Each row is a point on a tangle of strands that fork, close into loops and nearly touch. The rows are in no order.
Points whose rows are less than 5.63 apart are linked; no others are. Some points are linked to none.
pase: [ 3.31, -0.21,  1.61, -0.64,  2.10,  0.39, -1.75, -1.69,  1.34,  0.02,
  0.78, -0.11,  1.90,  2.68, -0.98,  0.11,  1.49,  0.73, -1.03, -1.46,
 -1.47, -4.38, -0.18]
rufil: [-1.30, -1.38, -0.51,  0.68, -0.52, -3.79,  1.14,  1.78, -1.18, -0.45,
 -1.06, -0.94, -0.66, -0.70,  0.28, -0.04, -3.42, -2.51,  0.44, -1.02,
  0.84,  0.66,  3.12]
depu: [ 3.42,  0.10,  0.75, -1.58,  2.23,  2.16,  0.50, -2.29, -0.81, -0.75,
  0.11, -0.23,  4.17,  1.48, -0.52,  0.72,  1.05,  0.63,  1.44,  0.94,
 -0.76,  0.00, -0.61]
vubel: [-1.67,  0.43, -1.93, -0.13, -0.48, -3.37, -0.44,  1.08,  0.33, -1.43,
 -1.96, -0.04, -0.86, -2.57, -0.20, -2.00, -2.58,  0.52,  2.48,  1.15,
  0.70,  1.58,  2.01]
bigis: [-3.42,  0.85, -1.76,  1.76, -1.80,  0.69,  0.39,  1.84,  0.82, -1.33,
  1.74,  1.67, -0.65, -0.69,  0.35, -0.44,  2.01, -1.65, -1.27,  1.60,
  2.56,  2.67, -2.84]
kap: [-1.76, -3.97,  2.03,  4.15, -0.22, -0.76,  0.96, -1.05,  1.20,  1.58,
 -0.16, -1.95, -3.47, -0.41, -1.87,  1.61, -2.52,  0.24, -1.83, -3.74,
  1.18, -2.78,  0.18]
mezik: [-1.18, -0.91,  0.93,  4.64, -1.49,  2.21, -0.04, -0.20,  0.56,  0.23,
  1.76, -0.01, -3.82,  0.60,  0.31,  2.97, -1.29, -0.61, -3.12, -1.72,
  1.04, -1.08, -0.88]
geda: [-2.99,  1.60, -2.40, -1.05, -0.95, -0.41, -0.80,  2.12, -0.11, -0.98,
  0.99,  1.03, -1.35, -1.40,  1.08, -0.51,  2.04,  0.33, -0.18,  2.43,
  1.12,  1.86, -1.52]
vul: [ 0.62,  3.46, -1.00, -3.60, -1.12,  3.00, -0.64, -0.69,  0.63, -0.83,
  0.32,  1.00,  1.07, -1.54,  2.37,  0.89,  3.86,  0.11,  1.02,  3.73,
 -0.50,  2.69, -1.82]
nuron: [ 1.93, -2.70,  3.38,  0.15,  0.81,  4.26,  3.08, -3.07,  0.22,  2.86,
  1.91, -2.34,  0.45,  2.50,  0.84,  4.81, -0.65,  1.07, -1.26, -1.19,
 -0.34, -1.13,  0.36]
fepe: [ 0.37,  3.58, -0.63, -1.87,  0.89, -3.12, -3.46,  0.82,  1.38, -1.77,
 -2.13, -0.97,  0.94, -3.16, -1.16, -3.83,  2.45,  0.01,  1.90,  0.06,
 -0.40, -0.27,  2.47]
fum: [-4.06, -0.40,  2.04,  3.24,  0.64, -3.77,  1.29,  0.17,  1.80, -1.81,
 -0.50,  0.08, -0.70,  0.15, -0.79, -1.43, -2.05,  0.29, -0.44, -2.37,
 -1.76,  0.78,  4.20]
Gug: [-3.98, -0.46, -2.43, -0.05, -0.53, -0.69, -0.67,  1.51,  1.73, -1.10,
 -1.36,  2.02, -1.95, -1.31,  0.76,  0.53,  1.55, -1.52, -1.86, -0.57,
  0.49, -0.04,  0.64]
nele: [ 1.00, -2.00,  2.47,  2.11,  0.09,  0.84,  0.10, -0.53, -0.57,  2.35,
 -0.07, -1.92, -2.91,  1.70,  0.23,  2.80, -2.18, -0.09, -1.69, -3.03,
 -1.36, -4.11,  0.23]
filer: [-1.38, -2.60,  2.20,  5.01, -1.00,  1.11,  1.62,  0.61, -1.24,  1.12,
  0.46, -0.03, -1.89,  1.70, -0.84, -0.36, -3.20, -1.73, -1.61, -2.88,
  1.86,  0.54, -0.98]
toze: [ 1.74,  2.11, -0.66, -4.13, -0.18,  2.74, -0.63,  0.01,  0.87, -0.25,
 -0.88,  1.14,  1.72, -0.40,  2.12,  1.02,  4.26, -0.63,  0.09,  2.24,
 -0.22,  0.79,  0.07]
kob: [ 3.67,  3.48, -0.19, -1.26,  0.91, -0.19, -3.49, -0.07, -0.36, -1.14,
 -0.61, -2.14,  4.29,  0.24, -1.24, -2.46,  2.49,  0.68,  0.58, -0.24,
 -0.82, -1.91,  0.56]
bosu: [-3.44, -0.71, -0.69,  1.16, -1.18, -2.92,  1.10,  2.11, -0.90,  0.70,
 -0.31,  0.17, -2.59, -0.81, -0.05,  1.11, -2.18, -1.90, -2.34, -4.16,
 -1.02, -0.46,  3.36]
luvep: [-2.56,  0.10, -0.88,  2.13, -0.72, -1.05,  0.05, -0.60,  2.78, -2.91,
  0.43,  3.84, -1.41, -1.38, -1.14, -0.88,  2.26,  0.36,  0.45,  0.48,
  0.71,  1.25, -0.25]
dag: [ 0.27,  3.51, -1.52, -3.57,  0.38, -2.09, -2.31,  1.60,  0.05,  1.10,
 -1.43, -2.09, -0.03, -5.01,  0.07, -4.12,  1.39,  1.63,  2.81,  2.33,
  0.35,  0.64, -0.97]
tive: [ 1.53, -0.79,  1.11,  0.66,  1.40,  2.66,  1.01, -0.60, -0.58,  0.42,
  1.50, -0.97,  1.15,  1.49, -0.11,  4.45,  0.58, -0.12, -0.65,  0.28,
 -0.42, -1.33, -0.84]
gud: [ 2.92, -2.39,  2.42,  0.24,  0.74,  2.82,  2.30, -3.84,  2.60,  1.52,
  3.35,  0.13,  0.61,  1.77, -1.15,  3.86,  0.68,  0.97,  0.19, -0.71,
  0.05, -3.39, -2.73]
bidi: [-0.35, -1.65,  1.42,  2.22, -0.54,  1.87, -0.11, -1.01,  1.15,  1.18,
  0.94,  0.18, -3.26,  1.45, -0.64,  3.82, -0.92,  0.04, -2.58, -1.45,
 -0.37, -3.11, -1.05]
Bekin: [ 1.01, -0.99,  0.87,  0.79, -0.18,  2.87,  1.56, -2.32,  2.42, -0.17,
  1.52,  3.46,  0.23,  1.67, -0.54,  2.33,  2.49,  0.12, -1.51,  0.72,
  0.55, -0.88, -2.54]
Zom: [ 0.28, -0.50, -1.55, -1.15,  0.11, -3.51, -0.55,  0.47, -1.59, -0.39,
 -0.76, -1.05,  0.65, -1.00, -0.06, -2.63, -3.32,  0.68,  3.06,  1.68,
 -0.30,  1.58,  0.40]
Vok: [ 0.58, -2.02,  1.53,  2.35, -0.51,  4.00,  1.83, -1.17, -2.30,  1.11,
  2.09, -0.08, -0.24,  2.52,  0.71,  3.07, -1.99, -0.11, -1.58, -1.14,
  0.51,  1.01, -1.42]
melib: [ 1.82,  0.20,  0.99,  0.57,  1.79, -2.74, -3.04,  0.49,  0.31, -0.48,
 -1.03, -1.33,  1.71,  1.98, -1.44, -2.32,  0.27, -0.36, -1.08, -1.84,
 -2.09, -3.25,  1.58]
kigo: [ 2.09, -2.67,  2.22,  3.44,  1.75,  1.30,  0.21, -3.43, -0.87,  1.27,
  1.39, -1.18, -1.12,  2.62, -1.73,  2.83, -1.71,  1.32, -0.73, -1.75,
 -1.59, -2.69, -1.76]
guv: [ 2.60,  4.34, -0.81, -2.50,  0.07, -1.71, -3.60,  1.29,  0.79, -0.42,
 -2.02, -1.99,  1.61, -4.39, -1.23, -4.06,  2.28,  0.90,  3.11,  0.93,
 -0.01, -0.35, -0.22]
Robi: [-0.08, -3.05,  0.38,  2.27,  0.48, -3.34,  0.34,  0.37, -2.54, -0.55,
 -1.10, -1.36, -0.31,  0.87, -0.33, -0.37, -3.44, -1.45,  0.76, -0.88,
 -0.67,  0.39,  1.61]
zodan: [ 2.32,  0.88, -0.08, -0.98,  1.23, -2.12, -3.07,  0.40, -0.13, -1.04,
 -1.54, -1.86,  3.42,  0.37, -0.86, -3.30,  0.61, -0.91,  0.23, -0.33,
 -0.63, -2.16,  1.58]
gagi: [ 2.17, -2.12,  0.49,  0.10,  2.16,  2.62,  2.25, -2.89, -1.83, -0.02,
  0.18,  0.54,  2.77,  2.53, -1.28,  1.10, -0.31,  0.15,  0.78,  0.41,
 -0.58,  0.67, -1.42]
sina: [ 0.91,  1.84, -0.98, -4.23, -0.42,  1.15, -1.10,  0.94, -0.68,  0.34,
 -2.53,  0.79,  1.04, -1.30,  1.03, -1.63,  3.15, -0.05,  0.86,  1.96,
 -0.11,  0.56, -0.63]
gusup: [-0.58, -0.90, -0.38,  2.57, -1.00,  1.73,  0.80,  0.15,  1.06, -0.97,
  1.68,  2.75, -0.38, -0.05, -0.26,  0.99,  0.80, -0.94, -1.20,  0.90,
  2.56,  1.86, -1.91]
Zuf: [-2.17,  1.52, -2.48, -1.99, -1.82,  1.17,  0.06,  1.93, -0.47,  0.70,
  1.88, -0.07, -0.84, -0.24,  1.66, -0.51,  0.31,  0.31, -0.01,  2.92,
  1.70,  3.29, -2.53]
Sab: [ 2.40, -2.17,  1.72,  1.38,  1.36, -0.01, -0.42, -1.35, -0.62,  1.76,
  0.07, -1.95, -0.61,  2.92, -1.11,  1.56, -1.76, -0.12, -1.07, -1.93,
 -1.76, -3.72,  0.14]
vevev: [ 3.33,  2.00,  0.64, -3.85,  1.69,  3.60,  0.82, -2.60, -0.43, -0.41,
 -0.41,  0.02,  5.46, -0.24, -0.88,  0.00,  2.72,  1.18,  1.94,  1.32,
 -1.28,  1.27,  0.31]
vebo: [ 2.15,  2.71, -0.49, -3.05, -0.32, -0.72, -1.85,  0.53, -1.93, -0.52,
 -0.83, -0.35,  2.01,  1.19,  1.11, -2.93, -1.08,  0.87,  1.59,  0.67,
 -1.98,  0.58,  0.92]
guzi: [-5.11,  1.15, -1.56, -0.78, -1.61, -3.94,  1.17,  2.45,  0.52, -1.05,
  0.02,  0.01, -1.38, -2.46,  1.31, -1.08, -2.28, -0.10,  0.53, -0.87,
  1.23,  2.51,  3.37]
Zok: [-0.09, -2.65,  1.54,  4.23, -0.27,  1.91,  1.52, -0.52, -2.60,  1.14,
  1.28,  0.05, -1.02,  3.49, -0.65,  0.86, -2.08, -0.08, -0.76, -1.10,
  0.51,  0.85, -1.70]
fepu: [-1.03, -0.23, -1.71, -0.91,  0.76, -0.44, -1.85,  0.21,  1.36, -1.01,
 -0.94,  1.13, -1.16, -1.00,  0.44,  0.91,  1.66, -0.75, -1.46, -0.22,
  0.34, -1.95,  0.53]
vedi: [ 1.30,  0.55, -0.57,  0.49,  1.60, -1.72, -2.41,  0.10, -0.75, -1.89,
 -1.05, -0.03,  0.51,  0.62, -0.24,  0.38, -1.38, -0.01,  0.40,  0.40,
 -1.02, -1.06,  0.97]
Deri: [-4.18,  0.20,  0.64,  0.65,  1.15, -4.89,  1.30,  1.57,  1.62, -1.49,
 -0.83,  0.62, -0.16, -0.61, -0.27, -2.45,  0.13,  0.74,  0.19, -1.60,
 -0.72,  1.10,  3.60]
pibo: [-1.37, -1.77, -1.02,  2.07, -0.81,  4.06,  1.23, -0.66,  1.51, -0.32,
  1.45,  1.10, -0.16,  0.88,  1.05,  2.95,  0.27, -1.82, -2.08,  0.06,
  2.28,  0.29, -2.94]
viv: [ 0.72, -4.08,  3.03,  4.87,  0.37, -1.92,  0.44, -2.12, -0.53,  1.78,
 -0.04, -0.81, -2.55,  2.17, -1.01, -0.48, -2.79,  0.12, -1.30, -2.84,
 -2.07, -1.96,  1.11]
gopa: [ 3.24, -0.17,  0.51, -2.13,  2.65,  2.87, -0.55, -2.53,  0.38, -0.37,
  0.23, -2.06,  4.34,  2.10, -0.70,  2.55,  0.77,  0.46,  0.33, -1.28,
 -1.15, -2.04,  0.34]
kof: [-3.09,  1.05, -2.00, -2.14, -0.92, -3.45, -0.63,  1.69,  0.34, -1.23,
 -0.79,  2.28, -1.62, -1.70,  0.93, -2.42,  1.23,  0.35,  0.09, -0.87,
 -0.30,  0.90,  2.24]
tavat: [ 1.63, -0.61,  0.07, -2.08,  0.57, -2.15, -0.63,  0.85, -2.24,  1.43,
 -1.52, -1.07,  2.17,  1.60,  0.69, -1.25, -1.99, -2.12,  0.28, -1.42,
 -1.11, -1.24,  1.64]
geb: [-3.19, -0.49, -0.35,  3.45, -1.65,  0.18,  1.01,  2.66, -1.25, -0.32,
  1.06, -1.17, -2.30, -0.30,  0.62,  1.54, -3.67, -2.23, -1.36, -1.38,
  1.78,  1.78,  0.49]
Pona: [ 1.63,  2.65,  0.05, -2.11, -0.01, -1.91, -1.68,  1.73, -0.51, -0.06,
 -0.32,  1.15,  0.45,  2.09,  0.91, -2.36,  0.91, -0.11,  0.17,  0.48,
 -1.54, -0.16,  1.22]
Faru: [ 2.09,  4.94, -0.77, -4.61,  0.23,  0.84, -1.96,  0.69, -0.21,  1.19,
  0.37, -2.28,  2.79, -2.54,  0.34, -3.08,  2.36,  2.77,  3.15,  3.02,
 -0.83,  0.53, -1.51]
Zege: [ 1.03, -1.84,  0.96,  2.78,  1.35, -2.71,  0.39, -1.44,  0.72, -2.35,
 -0.25,  1.58,  1.40, -0.49, -2.50, -2.10,  0.14,  0.26,  1.06,  1.47,
 -0.40,  0.13,  0.12]
Tenuf: [ 0.83,  0.85, -0.44, -2.04, -1.81,  2.55,  0.50,  0.58, -0.54, -0.19,
  0.26,  1.21,  0.36,  0.98,  2.36,  2.05, -0.28, -0.92, -0.09,  2.73,
  1.38,  1.70, -0.09]
Kalob: [-4.36, -0.39,  0.02,  2.00, -1.05, -4.13,  1.88,  1.65, -0.58, -1.46,
 -0.15, -1.01, -1.01, -1.24, -0.28, -0.63, -3.11, -1.24,  0.08, -1.22,
  1.37,  1.46,  3.25]
mili: [-0.10, -0.56,  0.04,  2.36, -0.76, -0.52,  1.15,  1.47, -2.83,  0.53,
  1.09, -1.65, -1.36,  0.96,  0.65,  2.21, -3.00, -2.13, -0.64, -0.48,
  1.37,  0.77,  0.94]
tas: [ 1.03,  1.87, -0.31, -0.56,  0.16, -1.92, -1.04,  0.84, -0.40, -1.11,
 -0.58,  0.07,  0.54, -2.28, -0.65, -3.48,  0.59,  1.30,  3.21,  3.50,
  0.40,  1.27, -0.56]
sobaz: [ 2.75, -1.76,  1.27,  1.05,  1.88, -1.28, -1.85, -1.54,  1.21, -0.07,
 -0.24, -0.89, -0.14,  1.96, -1.38, -0.27, -0.60,  0.17, -1.49, -1.89,
 -1.61, -4.13,  0.53]
vedek: [ 1.06, -2.56,  0.03,  2.75,  1.94, -0.98, -0.59, -2.15,  1.16, -2.14,
 -0.18,  0.88,  0.15,  0.33, -2.37,  0.12, -0.62,  0.36,  0.59, -0.12,
 -0.19, -1.50, -0.48]
Los: [ 2.66,  1.41,  0.00, -0.87, -0.88,  0.44,  0.03,  0.00, -0.49, -0.91,
 -0.43,  0.89,  0.98,  0.49,  0.83,  0.11,  0.34, -0.76,  1.27,  2.55,
  1.17,  0.69,  0.34]
povot: [-3.33, -0.31,  0.34,  2.73, -0.95, -2.00,  1.47,  0.29,  2.37, -2.42,
 -0.30,  3.46, -0.73, -1.39, -1.00, -2.08,  0.28,  0.55, -0.01, -0.28,
  1.64,  2.29,  1.38]
fimo: [ 3.15,  2.16, -0.33, -2.00,  1.48,  0.87, -1.85, -1.82,  1.47, -0.99,
 -1.29,  1.51,  2.94, -1.44, -0.82,  0.23,  3.13, -0.60,  1.28,  0.99,
  0.09, -1.57, -0.29]
runip: [-1.13, -0.40,  0.16,  0.46, -1.01,  1.85,  0.84,  1.54, -2.55,  2.12,
  0.39, -1.04, -2.22,  0.97,  1.43,  3.81, -1.64, -2.25, -3.13, -1.82,
 -0.31, -1.81,  0.25]
bope: [-3.30, -2.49,  1.03,  3.02, -0.63, -1.37,  1.72,  0.62,  1.85, -1.61,
 -0.55,  2.61, -1.62,  0.27, -1.03, -1.85, -1.12, -0.98, -1.03, -1.51,
  1.63,  0.50,  1.50]
Ris: [-0.13, -4.12,  2.40,  4.76, -0.52,  1.93,  0.84, -2.40,  0.54,  2.52,
  0.42, -1.96, -3.26,  0.27, -0.94,  2.51, -3.07,  0.17, -1.05, -3.76,
  1.33, -1.98, -1.56]
Zekot: [-3.02,  1.08, -2.80, -2.44, -1.46, -4.05,  0.07,  1.82,  0.37, -0.26,
 -0.71, -0.78, -1.29, -3.13,  1.30, -1.85, -2.58,  0.38,  1.67,  0.78,
  0.93,  1.93,  1.58]
ren: [-1.79, -2.46,  1.43,  4.45, -1.07, -1.35,  1.29,  0.58,  0.39,  0.49,
  0.02,  0.80, -2.47,  1.24, -0.69, -0.53, -2.85, -0.65, -1.95, -2.46,
  1.22,  0.01,  1.70]
dol: [ 0.05,  0.12, -1.43, -0.25,  0.60,  3.20,  1.46, -1.44,  0.24, -1.35,
  0.64,  2.02,  1.29, -0.70, -0.03,  2.13,  2.14, -0.74,  0.26,  2.34,
  0.16,  1.47, -3.34]
kedoz: [-0.61, -2.25, -0.83,  1.52,  1.14,  0.18,  0.32, -1.26,  1.50, -0.65,
 -0.35,  1.68, -0.92,  0.06, -1.03,  1.71,  0.14, -0.32, -1.13, -0.69,
  0.46, -1.88, -0.28]
pem: [ 3.12,  2.43,  1.14, -4.92, -0.24,  2.56,  0.21, -0.79, -0.42,  0.31,
 -1.25,  0.29,  4.53, -0.90,  0.92, -1.38,  2.53,  1.31,  2.41,  2.20,
 -0.77,  1.74,  0.40]
Bev: [-2.42,  2.48, -2.49, -1.73, -1.91, -1.04, -0.54,  1.32,  1.14,  0.52,
  0.22,  0.00, -1.80, -4.32,  1.79, -2.74,  0.72,  2.39,  2.08,  3.63,
  1.85,  2.80, -2.22]
taru: [ 1.29,  1.30, -0.41, -3.91, -0.06,  0.09,  0.79,  0.63, -2.40,  1.78,
 -0.19, -1.50,  2.63, -0.27,  1.12, -1.98, -0.70,  2.33,  2.94,  3.32,
  0.13,  2.54, -0.95]
puza: [ 3.71,  4.11, -0.25, -3.65,  1.39,  1.62, -2.43, -0.73, -0.34, -0.40,
 -0.76, -1.42,  5.80,  0.84, -0.62, -1.69,  3.47,  0.91,  0.85, -0.10,
 -1.12, -0.90, -0.45]
pofe: [-0.32,  1.51, -2.11, -4.47, -1.10,  0.36,  0.33,  1.87, -1.80,  1.57,
  0.86, -0.54,  0.33, -0.57,  1.48, -1.72,  0.34,  1.80,  1.55,  3.44,
  0.77,  2.20, -1.64]
Zeg: [-0.93,  0.93, -1.53, -2.82,  0.50, -4.32, -1.89,  2.41, -1.11,  0.33,
 -1.23, -0.21,  0.19, -0.25, -0.11, -2.96, -0.59, -1.42, -0.25, -1.77,
 -2.10, -0.39,  2.97]
nek: [-3.05,  2.09, -2.29, -0.50, -0.09, -2.44, -0.30,  2.24,  0.67, -1.27,
  0.81, -0.08, -1.05, -3.22, -0.04, -2.51,  1.85,  1.20,  1.08,  2.91,
  1.22,  1.97, -0.43]
bap: [ 1.82,  0.23,  1.09, -0.57,  1.53,  4.38,  1.71, -2.26,  0.73,  0.05,
  2.21, -0.11,  1.95,  2.04,  0.71,  5.03,  1.45,  0.62, -0.30,  1.12,
 -1.41, -0.22, -0.47]
defil: [-0.40,  0.99, -0.60,  1.10,  0.67, -0.96, -0.58, -0.71,  2.46, -2.57,
 -0.70,  2.60,  0.05, -1.87, -2.27, -1.06,  2.84,  0.26,  1.03,  1.12,
 -0.08, -0.10, -0.29]
lapi: [ 0.38, -3.15,  2.83,  2.15, -1.61,  4.33,  2.72, -1.49, -0.56,  4.44,
  1.12, -1.39, -2.09,  2.24,  0.72,  2.86, -1.61,  0.34, -2.70, -2.93,
  0.28, -2.56, -1.37]
Lazi: [ 2.10, -3.34,  4.25,  0.39, -0.75,  3.70,  2.38, -2.60,  1.02,  3.70,
  1.67, -2.48, -2.60,  1.92,  0.24,  4.05, -1.00,  1.55, -1.52, -1.76,
 -0.56, -3.02, -1.01]
lipad: [-1.08, -0.17, -0.80,  0.12, -2.25, -0.19,  0.46,  1.61, -1.88,  1.34,
 -0.57,  1.96, -1.27,  2.61,  1.29,  0.76, -1.31, -1.52, -2.32, -1.17,
 -0.64,  0.30,  0.99]
Muf: [-0.48,  2.66, -0.06, -0.88,  0.47, -3.68, -1.30,  1.84,  1.86, -1.89,
 -2.07,  0.71, -0.23, -3.97, -0.93, -2.96,  2.96, -0.08,  2.29,  1.03,
  0.23,  0.87,  2.21]
Benu: [ 0.58, -1.58, -0.57,  1.13,  0.12,  3.74,  2.59, -2.07, -1.17, -0.04,
  0.85,  1.13,  1.56,  2.33, -0.21,  2.19, -0.59,  0.13,  0.18, -0.03,
  0.28,  2.27, -1.93]
mori: [-4.81, -0.74, -1.91,  0.92, -1.27, -1.09, -0.39,  2.05,  0.51, -1.00,
 -0.22,  1.26, -3.09, -0.54,  0.60,  0.31, -0.93, -1.39, -2.12, -2.63,
  0.30,  0.70,  1.89]
fuzop: [ 0.78, -0.70, -0.22, -1.31, -0.03,  1.52,  0.58,  0.39, -1.94,  0.77,
 -0.42,  0.95, -0.22,  2.73,  1.27,  1.49, -0.92, -0.59, -1.33, -0.59,
 -0.75, -0.35,  0.82]
Vor: [-3.34, -0.21, -0.49,  5.08, -1.17,  1.90, -0.05,  1.27, -0.33, -0.54,
  1.13, -0.23, -2.99, -0.27,  0.57,  1.44, -2.40, -1.04, -2.65, -2.28,
  1.42,  1.09, -0.64]
zinod: [-0.37, -0.07, -0.05, -1.15, -1.05,  3.17,  1.28,  0.29, -0.88,  0.86,
  0.31,  0.36,  0.00,  1.92,  2.26,  3.55,  0.02, -1.62, -1.87,  0.44,
  0.64,  0.89, -0.14]
nimog: [-0.07, -1.49,  0.15,  1.08, -0.09, -0.42, -0.48,  0.76, -1.59,  0.87,
 -0.32, -2.14, -2.28,  0.35,  0.56,  3.16, -2.37, -2.13, -1.25, -2.21,
  0.23, -0.92,  1.68]
nozi: [ 0.66,  1.06, -0.09, -2.92,  0.61,  3.96,  1.47, -1.02,  0.94, -0.30,
  0.43,  0.19,  2.86,  1.07,  1.45,  3.50,  3.49,  0.08, -0.76,  1.86,
 -0.84,  0.60, -0.12]
potav: [ 1.22, -3.30,  1.92,  3.64,  0.65,  2.66,  1.08, -4.09,  0.46,  1.95,
  1.31, -1.54, -2.69,  0.89, -2.01,  3.90, -1.73,  0.83, -0.55, -2.41,
  0.32, -2.68, -2.81]
Nar: [-1.98,  0.23, -0.40, -0.63,  0.47, -3.87, -0.71,  1.39,  0.23, -1.39,
 -1.01,  1.54, -0.31,  0.15, -0.22, -3.07,  0.13,  0.59, -0.42, -0.75,
 -1.70,  0.20,  2.30]
zapok: [ 0.29, -3.46,  2.70,  3.85, -0.97,  5.19,  2.88, -1.73,  0.76,  3.16,
  2.34, -0.37, -1.63,  1.68, -0.90,  2.71, -1.27,  0.36, -2.42, -2.76,
  1.93, -1.15, -3.64]
nafe: [ 2.72, -0.10,  2.49, -0.80,  0.31,  2.05, -0.09, -1.48,  1.66,  1.69,
  1.69, -0.30,  0.80,  3.32, -0.32,  2.17,  1.08,  1.30, -1.23, -1.30,
 -1.94, -3.92, -0.27]
Lozi: [-0.29,  0.75, -2.34, -3.71,  0.10, -0.69, -1.49,  0.84, -1.19, -0.03,
 -2.29,  1.10,  0.82, -1.32, -0.07, -2.17,  0.65, -0.31,  1.40,  1.31,
  0.07,  0.55, -0.08]
Gak: [ 2.06, -2.11,  2.58,  0.92,  2.23,  3.18,  2.03, -2.09, -1.58,  1.78,
  1.13, -2.93,  1.40,  2.77, -0.18,  4.25, -1.08, -0.10, -0.13, -1.20,
 -1.44, -1.05,  0.14]
Gom: [-0.02,  2.39, -1.23, -2.26, -1.15, -1.71, -1.96,  1.38,  1.10, -0.93,
 -1.75,  1.14, -1.24, -4.52,  0.03, -2.75,  4.10,  0.70,  1.99,  1.48,
  0.77,  2.11,  0.26]
razez: [-1.55, -0.04, -1.16,  0.90,  0.05, -1.07,  0.81,  1.18, -0.71, -1.33,
  0.30,  0.94, -1.27,  0.38, -0.30, -0.66, -1.00, -0.43,  0.25,  0.66,
  0.72,  0.94,  0.28]
tugok: [ 1.07,  3.37, -1.48, -4.36, -1.76,  1.78, -0.23,  0.06,  0.36,  0.83,
 -0.70,  1.12, -0.21, -3.47,  2.08, -1.75,  3.97,  1.44,  1.74,  3.41,
 -0.07,  3.57, -2.85]
soz: [-0.66,  1.69, -2.18, -3.49,  0.41, -2.92, -1.67,  1.79, -1.17,  0.25,
 -2.22, -0.71,  0.47, -1.44,  0.24, -4.33,  0.46,  0.47,  1.33,  0.15,
 -1.09,  0.48,  0.64]
gekid: [-0.51,  1.03, -1.89,  0.27,  0.75,  1.08, -0.16, -0.67,  0.84, -2.77,
  1.14,  2.70,  0.12, -1.38, -0.88,  1.17,  2.98, -0.22,  0.32,  1.89,
 -0.16,  0.40, -2.46]
pite: [-0.03, -1.97,  0.97,  1.63,  1.67, -4.37, -0.56,  0.81,  0.21, -0.29,
 -1.13, -0.65,  1.20,  1.10, -0.63, -2.19, -0.89, -0.61, -1.28, -1.72,
 -2.21, -2.14,  2.49]
bola: [ 2.53,  2.47, -0.59, -3.33,  0.07, -1.31, -1.13, -0.16, -2.00,  1.00,
 -0.29, -1.90,  2.96,  0.21,  0.99, -3.84, -1.46,  2.30,  3.31,  2.59,
 -1.08,  1.57, -0.71]
Mim: [-0.06, -3.01,  2.12,  3.39,  0.89, -3.46, -0.08,  0.13, -1.16,  0.46,
 -0.47, -1.37, -0.91,  1.51, -0.19, -0.37, -3.00, -0.95, -0.89, -2.73,
 -1.80, -1.77,  2.23]
vefa: [ 2.13, -0.37,  0.55,  0.90,  0.18, -0.69,  0.65, -1.17, -0.49, -0.99,
 -0.34,  1.41,  1.90,  0.44, -1.05, -1.17,  0.49, -0.31,  1.36,  2.25,
  0.71,  0.06, -0.45]
Rog: [-3.90, -0.22, -1.38,  2.45, -1.96,  0.49,  0.36,  2.54,  1.66, -1.75,
  1.94,  0.87, -1.39, -0.97,  0.29, -1.09, -0.69, -0.76, -1.20,  0.25,
  3.64,  3.01, -0.57]
Ziz: [-1.54,  3.13, -2.94, -4.60, -1.40, -1.38, -1.79,  1.49,  0.85,  1.82,
 -0.26, -1.49, -1.22, -4.20,  1.98, -2.65,  1.59,  1.50,  2.47,  3.25,
  1.23,  1.78, -1.96]
baru: [ 2.48,  4.17, -0.55, -4.62, -0.51,  0.80, -1.47,  0.50,  0.29,  1.49,
 -0.39, -1.04,  0.21, -4.02,  0.58, -2.44,  3.23,  2.79,  2.84,  3.18,
 -0.84,  2.02, -2.83]

A tip is a point with one link. Name the tips that can be reached along the links from each point below, in the order of the rows.
bigis | pibo, Pona, Gom, Rog
defil | gopa, dol, pem
fuzop | bosu, lipad
bap | fum, kof, Faru, zapok

A fork is a point with three links, a tip a point with one. Leave the first point through the second and follow the links. Name the first fork or tip that comes.
bosu, mori | lipad
luvep, povot | depu
Zom, vubel | Mim
Benu, Vok | dol
nozi, bap | zapok
lapi, Lazi | toze
nimog, mili | Sab
lipad, fuzop | bosu

Name the points in between on the shortest way along the links from the first point to the second, in order.
sobaz, runip | Sab, nele, bidi, mezik, Vor, geb, mili, nimog
fum, bap | Deri, Nar, Zeg, soz, Lozi, sina, toze, nozi
filer, dol | ren, bope, povot, luvep, defil, gekid
zapok, sina | lapi, Lazi, nuron, Gak, tive, bap, nozi, toze
Kalob, potav | rufil, Robi, Mim, pite, melib, sobaz, Sab, kigo
Los, bosu | vefa, Zege, vedek, kedoz, fepu, Gug, mori
